A landscape with many valleys, sampled at points; each row gives a point and its height.
A ball rolls from a point to the lowest of its 2 nearest points, and stops where none of them is lower. Distance is the straight distance between rows; heights are no part of it.
<405> (h 133): [ -8 -19 -18  43 -13  10  26  43  23 -37 -23   8  -1  -8   6 -21  -8 -51
  23   7  34]
<435> (h 649): [  3   9  29  21  22   9 -37  26  16  25   0 -16 -13  24  -5 -23  19 -19
 -25 -49 -38]
<196> (h 272): [-12 -25  -4  -5   4 -15  -6 -36  -3  16 -20  -2 -15  -4  -5  -4 -24  24
  -2   3  15]
<151> (h 517): [ -9 -35  -6  21  -6  13  -1   6  34 -23 -10  28 -36   9  28   4 -16  -7
  14 -10  25]
<634> (h 122): [ 54  31  14 -30   1 -19  25  14  15 -25  35  -7  27 -21 -21 -24  50 -21
   5   3 -19]
<782> (h 628): [ -4  -3   0 -20  -2  24 -23  27  28  14  18  43 -12  11  38  29  12 -25
 -34 -27 -16]
<158> (h 465): [-32  -3 -13  -2 -19   6  -6  37  33 -33 -10 -31 -15 -36   5  -4  15  -7
  21 -29  13]
<612> (h 177): [ -5  -8 -26 -13  -4 -20  39  25 -26  -7 -40  13  25 -21  25   8 -12  -4
  34  59  31]
<619> (h 335): [ 10 -33  24  -3 -30 -20   0 -16   6  -6 -25 -29  29 -36 -17 -29 -15  -4
  -7 -13  30]
<64> (h 474): [-26 -27 -36   1  17 -18  37   2 -25  12 -17  20 -18  -2  -2   2 -39  15
  20  43   1]
<724> (h 650): [  4 -44 -17   0  21  13  -4 -33  -4  26  -9  47 -37  30  20  13 -25  25
 -14  11  -5]
<558> (h 420): [-17  34 -15  -2 -40  45 -29  -3  27 -21  50  29 -11 -13  -1  17  29  -1
  45 -36   7]
<218> (h 506): [ 20  57  19  -7  14   3  19  -3 -22 -23  31 -53   6  -3  -8   5  -4  27
  -3  -2 -36]
<650> (h 323): [-23  16   3  26  12  18  21  -2 -27  51 -25  29   4  27 -11  23 -30 -28
 -50   5 -15]
<315> (h 637): [  6 -32  12   2  24  28 -40 -38  -9  30   7  28 -20  40  22  -6  -4  20
 -26   2 -11]
<574> (h 425): [ 11 -16 -12  -9  30 -43  16   5 -32  22 -46 -10  27  -9  24   1   9  10
   4  38   4]
<403> (h 85): [-25   7  -5   8   1   0   4  -4 -57  25  10 -21  28 -15 -22 -30  26  10
 -12  36  -9]
<610> (h 228): [ 12  12 -24 -40 -14 -15  28  11 -33  27 -34  23  51 -30  10   9  -1 -14
  22  63  34]
<474> (h 362): [  0   8   2 -28  -4  22 -17 -46 -12 -10  14 -26 -34   8  -8  26 -37  57
  -2  -7   4]
<531> (h 222): [-10 -13   3   7  15  -6  30  53  10 -13   9  53 -31  11 -10   2 -23 -53
 -30   6 -17]
<179> (h 231): [  1  -5  12  10  53  -3 -30  34   2  12  -6 -50  -3  -7  18 -26  36   8
  -9   2 -17]
<127> (h 511): [ 18  27  13  -3 -46  13  -2 -50  21 -40  31  -1  -3   5 -18  12  -6   3
  34 -37  19]
<455> (h 589): [  1 -18  -8 -32  13  40 -47  36  58  -5  25  43 -15   8  55  24  12 -13
   1 -14 -27]
<451> (h 579): [  7  36  16  18  30  60 -24  16  13   7  31 -59   7  -5  -5 -34 -19  42
  -3 -31 -23]
<213> (h 279): [-29  13 -26  15 -55  23   4   3  10 -23   8   3  -6 -26 -22  -7  24 -34
  34 -20  25]
<245> (h 418): [-18  28  -7 -17 -22  -9  10  35   4 -36  10 -33  -1 -30   0  15  36  -5
  21  -3  14]
<79> (h 620): [ -7 -18  11  27  23  27 -35 -34 -15  26   9 -12 -16  26  -3 -21  -4  36
  -7  -6   2]
<154> (h 542): [  9  33  16  18  10  32   3 -14 -20   4  34 -59   3 -18 -23 -30 -20  32
  -9 -18 -23]
<540> (h 543): [  1   4   6   2 -51  -8  13 -59   7 -20   3 -17   9  -2 -34  10 -19   9
  12 -12  29]
<52> (h 484): [-28 -16 -36  24  -3   0  48  -9   4 -17 -15  16 -26  12  -6  10 -45   4
  35  31  28]
<330> (h 296): [ 36  34   2 -43 -23 -40  16  -4 -15  13 -17  26  58 -16  -7  23  24  -6
  20  53  30]
<32> (h 399): [  7   3   6   4  28 -36  14 -15 -32  11 -14 -53  27 -16   6  -5   3  28
   2  27   3]
<456> (h 156): [-11  12 -17 -22  -8 -20  18   4 -60  23 -12  -1  43 -30  -6 -15  11  -1
   0  49   5]
<126> (h 304): [  4   2  -1 -12  28  -5 -12  34 -13   6  -6 -45 -10 -15  38  14  43  19
  -9   9  15]
<819> (h 448): [  3 -19 -24  10  53 -23  13  32 -26  33 -39  11  -4  13  33   5  10 -10
   1  45 -21]
<544> (h 93): [-24   4  22  30  15  15 -27   6   0  10 -17 -19   7  79 -14 -19  20   3
  -3  16 -32]
<109> (h 255): [-13 -11  -2  20  18 -21  31  44 -15  10 -15  26  -8  -3 -10  -4  -8 -45
 -41   9 -37]
<242> (h 670): [  5 -16   5   4  13  -3  41 -24  29   6  -6  70   0  38  30  46 -19 -18
 -10   8   5]
<98> (h 654): [ -4   4   1  -4  -5  30 -18  21 -10  25 -10  21 -25  20   9  19  -8 -33
 -50 -24 -21]
<142> (h 364): [ 10  15 -19 -21  -2 -14   6  24 -19 -27   4 -18  -1 -24  22  23  39   7
  -4  26  29]
<28> (h 311): [-28   1 -12   4 -37  40 -30   0  29 -24  28   3  -7 -23  11   6   2  16
  27 -32  28]
<445> (h 668): [  0  13  18  27   7  -3 -18  10 -13  29 -22 -10  -4  33  -7   2  12 -37
 -42 -18 -42]
<191> (h 294): [ 18  -8  25 -15  -4 -20   2  11  -7 -12  -9 -44  39 -45  -4 -19  14  -3
 -17   0  16]
<740> (h 472): [ 23  33   4 -24  -7 -33  24  -6  -9 -29  34 -21 -12   8 -29  16   5  11
  14   5 -26]
<384> (h 322): [ 39  45   1 -24  18 -35  18 -20 -45   9  10 -15  37  -7  -6  15  20  10
  -3  24  17]
<298> (h 659): [ -7 -37 -21   8  22  -9  29 -30  31  11 -18  60 -17  32   8  20 -44   4
   0  17  10]
<10> (h 202): [-21  -4 -31  46 -31  43  16   4   9 -19  -5  12  -1 -34   5 -21   0 -46
  23  -4  41]
<217> (h 497): [-17 -16 -25  30 -18  28  18 -30  14 -24 -13  28 -25  16  19  23 -27  12
  30   7  38]
<306> (h 446): [ -5  14 -15 -28 -29 -15   0  -9 -29 -17  26  -9 -14 -11 -28  11  13  13
   0  -7 -12]
<515> (h 166): [ -4 -14  13  27  32   8 -29   9  -9  14 -15 -41  -6  28  -1 -24  23  10
   3  21 -30]
<787> (h 291): [  3 -26  15  -1  20 -34  -8  28   7   4 -16 -33   3 -22   7 -27  18  -5
  -9 -24  -3]
<226> (h 183): [-12 -31  -9  25  12 -10  26  55  24 -27 -17  38 -14   9   2  -4 -18 -37
   2   6   3]
<391> (h 225): [ 30  25  14 -23 -27 -23  23  10  -3 -29  21 -34  42 -30 -30  -8  25 -12
  -2   2   5]
<29> (h 81): [-14 -34  -8  16 -32 -12  30  11   2 -22 -30  -4  -1 -18   4 -13  -8 -17
  11  15  28]
<668> (h 130): [ -9   2 -24 -10 -28 -15  28   7 -19 -19 -19  -4  17 -25  -6   9  -5 -21
  24  34  23]
<810> (h 598): [ 12  -9  44  34  28  36 -41 -32   0  19  24  -4  11  37   1 -39  -2  17
 -18 -34  -9]
<673> (h 410): [ -4  24  -2 -21 -34  17 -25  -9 -12 -23  33 -14 -39  10 -26  18 -14  31
   1 -10  -4]
<489> (h 539): [  6 -29  20 -17  -6   6 -36  -1  28   8  16   3  -1 -26  11 -24   6  14
 -12 -53  16]
<82> (h 504): [-12 -36   5   4 -17   3 -16  30  45  -5  -7   9 -12 -33   8 -30  14 -16
   5 -46  14]
<277> (h 370): [  6  16  -3 -33   8 -51  29 -36 -22  11 -14 -23  43 -18 -13  15  -9  21
   6  24   9]
<680> (h 562): [ 24   5   8 -19 -24  -8  20 -44 -12  -7  22 -14  20 -14 -38   3 -25  22
 -14 -20  15]
<258> (h 461): [ 11  30   6 -15 -35  19 -26 -18  24 -37  56   7 -20   1 -20  12 -16  27
  17 -37  -7]
<678> (h 241): [  4 -33   1   4  21 -49  12 -23  -4  38 -42   2   6  13  -1  -9 -23   4
 -15   2 -14]
<395> (h 621): [  8  12  33  21  40  31 -48  15  26  10   3 -42  -6   7  -5 -40  -1  14
   3 -39 -38]
<527> (h 210): [ -3  -8  11  32  32 -30  -7 -39  -8  51 -34   0   3  51 -16  -7  -8   5
 -14   9 -31]
<153> (h 569): [ 15 -20  34   5  24  12 -44 -27  19  27  24   5   9  -4  18 -36   8  11
 -28 -48   2]
<734> (h 163): [-31  16  16  33  14  -6  -4 -14  -9  34 -36   7  18  68 -22   5  19 -12
 -14  24 -42]
<33> (h 683): [  3  -4   9  -5  -7   5  35 -17  16  -8  20  60  13  19  42  65 -32 -33
 -36  -5  -4]
<676> (h 546): [ -8 -34 -14 -11  -6  36 -33  21  46 -11  11  35 -44  10  46  12  -1  13
  14 -13   3]
<836> (h 302): [  0 -13   0 -28  -1  33 -49 -20  13  -6  18 -20 -30   2  21  15 -27  43
  -3 -16  10]
<802> (h 287): [-13  18   6  21   7 -35  28  16 -31  44 -30  23  18   7  -3  12 -22 -47
 -32  -2 -34]
<137> (h 248): [ 65  45  17 -30   9 -34   5  -5 -16 -13  21   4  20 -10 -11  11  34  -5
  -6  14   9]
<100> (h 493): [ 28  14  -1  -8 -29 -40  20 -25   7 -38   5   2   2  22 -45   5  23  -1
  28  13 -19]
<249> (h 463): [ -2 -29 -13   7  37 -13  24  31 -25  25 -23  34 -18   9   3 -17 -25   0
  -6  45 -13]
<307> (h 140): [-10  13  -6 -32 -12  43 -63  -4  33 -14  34   4 -13 -24  16  22  -6  40
  20 -34  14]
<505> (h 371): [ -8  32 -17  -3 -44  18 -13   4  31 -19  34  20  -8 -11 -43 -16  44 -27
  49 -31  -7]

Where does a ball stop that starts at each point below?
<33> => <634>
<98> => <634>
<451> => <673>
<242> => <544>
<64> => <634>
<153> => <544>
